Points on a hilly landscape, in no order, each with its height.
From any point a ball rolls to the lowest of the 6 points nearest to it. It stops when none of these is lower. Distance is the straight distance between rows; heights are no part of it.
Poba: [117 157  88 130 125  78 169 105 143]  h=26.9
nes: [130 160  66 122 126  62 202  85 102]  h=19.0
pas: [ 99 122 103 148 103 106 170 117 126]  h=28.2
Suvu: [134 154 156 125 150 129 113 154 153]  h=14.0
bini: [117 132 189 103 150 179  93 154 165]  h=20.7
nuper: [198 152 160 133 161 119 112 165 109]  h=26.8
Sizov: [ 77 116 117 143  98 123 175 103 111]  h=19.1
buz: [127 148  87 137 118  74 189 104 122]  h=19.6
Zigeg: [ 93  92 141 107 111 171  94 118 151]  h=50.3
Zosil: [ 91  80 114 126  93 182 110 100 119]  h=42.7
Nale: [ 98  88 106 143 101 172 112 106 117]  h=43.2
nikat: [109 155 104 131 124  90 160 120 147]  h=29.9
kini: [156 108 103 154 141 139  88 141 107]  h=60.3
Tero: [177 125 134 140 151 139  98 154 101]  h=38.2
Nuna: [126 115 157 123 155 194  71 137 130]  h=30.4
rigos: [152 136 160 130 163 180  84 154 132]  h=27.6
ziv: [122 110 105 164  99  97 189 106  65]  h=21.3
Pegik: [ 49 129 133  95  93 120 171  92 170]  h=15.1
Belu: [105 155 173 107 159 139 115 154 186]  h=50.6
Rasol: [ 79  75 122 129  84 178 148  80 106]  h=36.9
ruti: [177 147 102 119 124  64 147 124 108]  h=22.3
lel: [101 143 153 116 137 140 105 148 164]  h=47.3
foro: [ 70  75 141 106  89 163 152  86 144]  h=24.3
zus: [202 155 124  96 147  64 131 145 110]  h=38.1
Sino: [138 122 106 146 116 106 129 137 124]  h=38.7
siv: [157 164  97 110 150  60 149 120 134]  h=27.8
mizaf: [ 67 101 130 111  93 141 151 110 161]  h=11.8
vones: [167 115  97 152 118 108 119 140  95]  h=40.6
Likal: [ 90 154  99 140 117  99 177 104 147]  h=32.8
lig: [100 102 109 161  98 134 174 106  88]  h=23.7
meliv: [143 162 102 127 138  75 142 124 139]  h=38.3
Mikib: [104  96 113 156  93 138 145 118 106]  h=31.3
nev: [138 138 179 110 167 226  70 129 130]  h=19.9
rami: [155 161  76 117 129  60 173 108 110]  h=3.9
Tere: [109  92 122 130 123 184  75 123 123]  h=57.6
dapu: [139 133  91 148 106  78 196 108  93]  h=17.1
Bomad: [123 155 192 112 166 165 109 163 166]  h=34.0
sov: [188 140 130 125 160  86 119 150 110]  h=39.5
Vup: [128 125 139 135 148 150  93 157 142]  h=55.7
dige: [212 153 151 101 146  89 115 158  90]  h=30.0
zur: [ 65 107 127 118  90 132 162 105 147]  h=4.9
zeriv: [170 174 183 129 174 127 125 160 141]  h=56.1
Pona: [139  95  92 173  98 124 168 106  71]  h=1.1
pon: [ 84 133 122 125 110 125 133 126 166]  h=35.4
fito: [213 133 141 131 158 132  95 151  81]  h=0.8
suzon: [166 136 115 126 129  76 134 135 118]  h=32.3
Vezum: [ 89  90 135 115 104 157 106 115 152]  h=45.5
lin: [167 131 141 149 172 181  73 145 104]  h=45.7
gatoz: [151 154 176 129 169 153 112 168 148]  h=41.8
notoz: [ 86 148 130 109 120 116 134 129 178]  h=34.5
defiz: [ 95 147  95 147 118  83 204  97 117]  h=27.3
Dez: [152 137 130 136 143 102 115 152 139]  h=8.3
Pizo: [130 112 122 140 136 160  87 139 122]  h=68.4
malak: [ 92  65 122  99  93 184 110  68 133]  h=40.4
lon: [114 134 133 133 124 118 109 151 154]  h=41.5
gamuv: [210 126 115 121 137  99 111 137  82]  h=33.1
futu: [ 64 120 126 120  94 118 174  96 140]  h=11.1
mena: [118 110 155 111 143 212  57 113 122]  h=38.0
vuf: [104 110 129 132 109 147 110 124 140]  h=48.9
Gotu: [ 80  96 108 139  92 141 151 111 131]  h=18.8
kozov: [164 125  97 144 114  85 136 129 104]  h=34.2
bodig: [164 149 151 134 156 124 107 156 132]  h=36.5
Funag: [188 139 150 141 168 157  98 156 104]  h=28.9
Rebe: [138 178 162 122 164 106 115 155 165]  h=47.8
daz: [ 83  76 129 121  86 170 130  97 129]  h=36.2
fimir: [136 136  97 146 122  80 146 128 120]  h=37.7
Nizo: [112 118 104 159  97  94 195  97  88]  h=28.4
getib: [184 174 108  84 146  56 137 130 117]  h=42.6
Zam: [168 138 143 143 163 145  97 161 114]  h=40.9
sobi: [115 113 148 119 133 177  77 141 141]  h=46.5
vopig: [132 130 190 111 160 204  92 151 151]  h=6.5
nugib: [ 86 120 136 112 105 133 117 126 161]  h=35.6
mudam: [143 131 173 127 166 180  86 156 132]  h=20.6
remo: [132 106  96 161 101 119 144 121 109]  h=23.8
lef: [ 69 128 144  93 115 128 126 125 185]  h=26.7
fum: [180 171 139 114 165  83 124 150 129]  h=47.5
mano: [106 125 121 137 113 124 128 142 145]  h=44.2

Call two points neighbours if one is among the 6 nearest of the other. Go from one point of each pair to the other, from neighbour to neighbour, staying as low as possible. Name the highest point that can't be avoided.
Dez / vopig -> Bomad
zur / Suvu -> suzon
zur / Pona -> lig

Two balls start at each pair of points below. Name the first point that both come to, or write none.
lin / vones -> none
Mikib / kozov -> none
mano / Zigeg -> lef
zus / nikat -> rami
